The views of a scene show one set of named points, each view turned or mirrored, shifted and resized as a whole, with a little noise and some points left out.
In the rows, 128 means zero.

Scene 1
View 1
(163): [108 140 144 135 128 136 155 133 130]
(214): [110 136 116 109 125 117 153 120 139]
(134): [ 86 146 123  88 139 170 150 142 127]
(59): [103 122 153 147 103 148 133 154 135]
(143): [113 129 116 118 103 116 137 130 141]
(108): [119 161 105 102 130 116 151 113 137]
(218): [100  90 100 103  93 103 129 127 153]
(21): [123 147 106 110 119  99 150 112 142]
(197): [105 142  84  69 136 107 155 106 141]
(8): [103 184  96  66 152 153 153 120 127]
(109): [115 132 112 122  91 118 124 135 144]
(210): [104 143 102  97  95 144 112 147 141]
(208): [104 114 106 102 110 109 142 121 145]
View 2
(8): [ 32 154 137 131 188 138 172  50 105]
(21): [131 134 131 161 123 129 108 114 124]
(134): [ 69 168 113  72 190 124 144  98  52]
(208): [147 111 139 106 138 142  97 134  95]
(143): [137 131 104 114 122 116 106 151  97]
(197): [101  97 175 135 157 171 112  84 127]
(109): [135 123  94 102 111 103 109 168 113]
(218): [155  78 140  77 125 151  81 174 108]
(108): [101 146 134 159 145 130 126  89 113]
(214): [130 137 128 131 143 133 103 116  89]
(163): [123 164  94 117 142 107 117 125  78]
(59): [143 182  60  76 131  82 107 172  45]
View 3
(218): [190 166 136 114  78 157 111 129 120]
(59): [186 174  94 117 166 128 100  67 164]
(109): [185 158 135 107 104 159 102  67 125]
(134): [194  88 117  70 165 151 138 103 178]
(214): [158 120 144 106 108 159 119  91 165]
(21): [141 123 163 111  89 170 113  70 157]
(108): [151  94 162  96 105 174 121  68 169]
(163): [165 132 128 105 139 149 111  69 170]
(143): [172 149 134 112 110 157 107  81 145]
(210): [214 130 132  74 129 173 113  71 119]
(197): [162  77 174  89  76 179 137 118 151]
(8): [173  43 162  56 138 182 146  78 177]
View 4
(109): [134 133 110 146 133 102 140 129 115]
(134): [155 105 149 169 141  94 157 147 150]
(210): [144 140 107 147 138 104 157 157 122]
(214): [126 125 126 163 135  92 144 111 131]
(197): [122 110 100 134 149  96 113 120 167]
(8): [122 115 128 168 154  82 159 135 192]
(108): [115 128 115 161 141  89 141 110 149]
(218): [146 122  97 120 131 118 108 131  99]
(208): [136 118 111 138 133 106 119 120 118]
(21): [111 131 104 149 137  93 128  99 133]
(59): [154 132 150 168 119 106 156 125  75]
View 5
(21): [132 126 128 167 152 105 142 160 140]
(134): [ 87 155 174 121  92 115 123 143 156]
(8): [ 90 171 141 115 123 125 148 149 182]
(197): [100 129 138 165 135 127 150 145 181]
(109): [145 120 172 153 126 110 122 145 130]
(208): [116 111 162 171 123 113 125 144 151]
(218): [128  93 179 184 122 117 123 135 150]
(163): [115 139 160 141 113  99 121 154 130]
(210): [142 135 184 135 116 123 129 136 153]
(214): [107 127 149 158 123 106 128 153 146]
(59): [124 130 187 137  94  90  99 150 103]
(108): [111 145 133 145 134 109 140 155 152]
(143): [129 134 167 142 116 100 117 152 124]
View 6
(59): [213  83 143  88  53 119 136 109  75]
(8): [ 73 166 137  55 165 155  99 135  93]
(210): [149 110 161  72 104 138 150  90 126]
(208): [149 131 148 149 110 147 104  68 127]
(108): [125 163 106 105 142 154 101 100 115]
(214): [145 146 125 133 117 142 100  93 107]
(21): [147 160  97 130 135 152 108  78 128]
(134): [113 120 177  81 116 137  92 144  62]
(163): [162 128 119 108 102 140 101 108  88]
(109): [182 116 125 115  89 140 137  70 129]
(143): [173 122 131 124  98 141 123  79 118]
(218): [162 114 174 166  99 144 126  46 151]

Which points are out of place in each view (at most two, in the order of its rows)? Write - if all are in place.
view 1 -> (163)
view 2 -> -
view 3 -> -
view 4 -> (109), (214)
view 5 -> (21), (143)
view 6 -> (59)
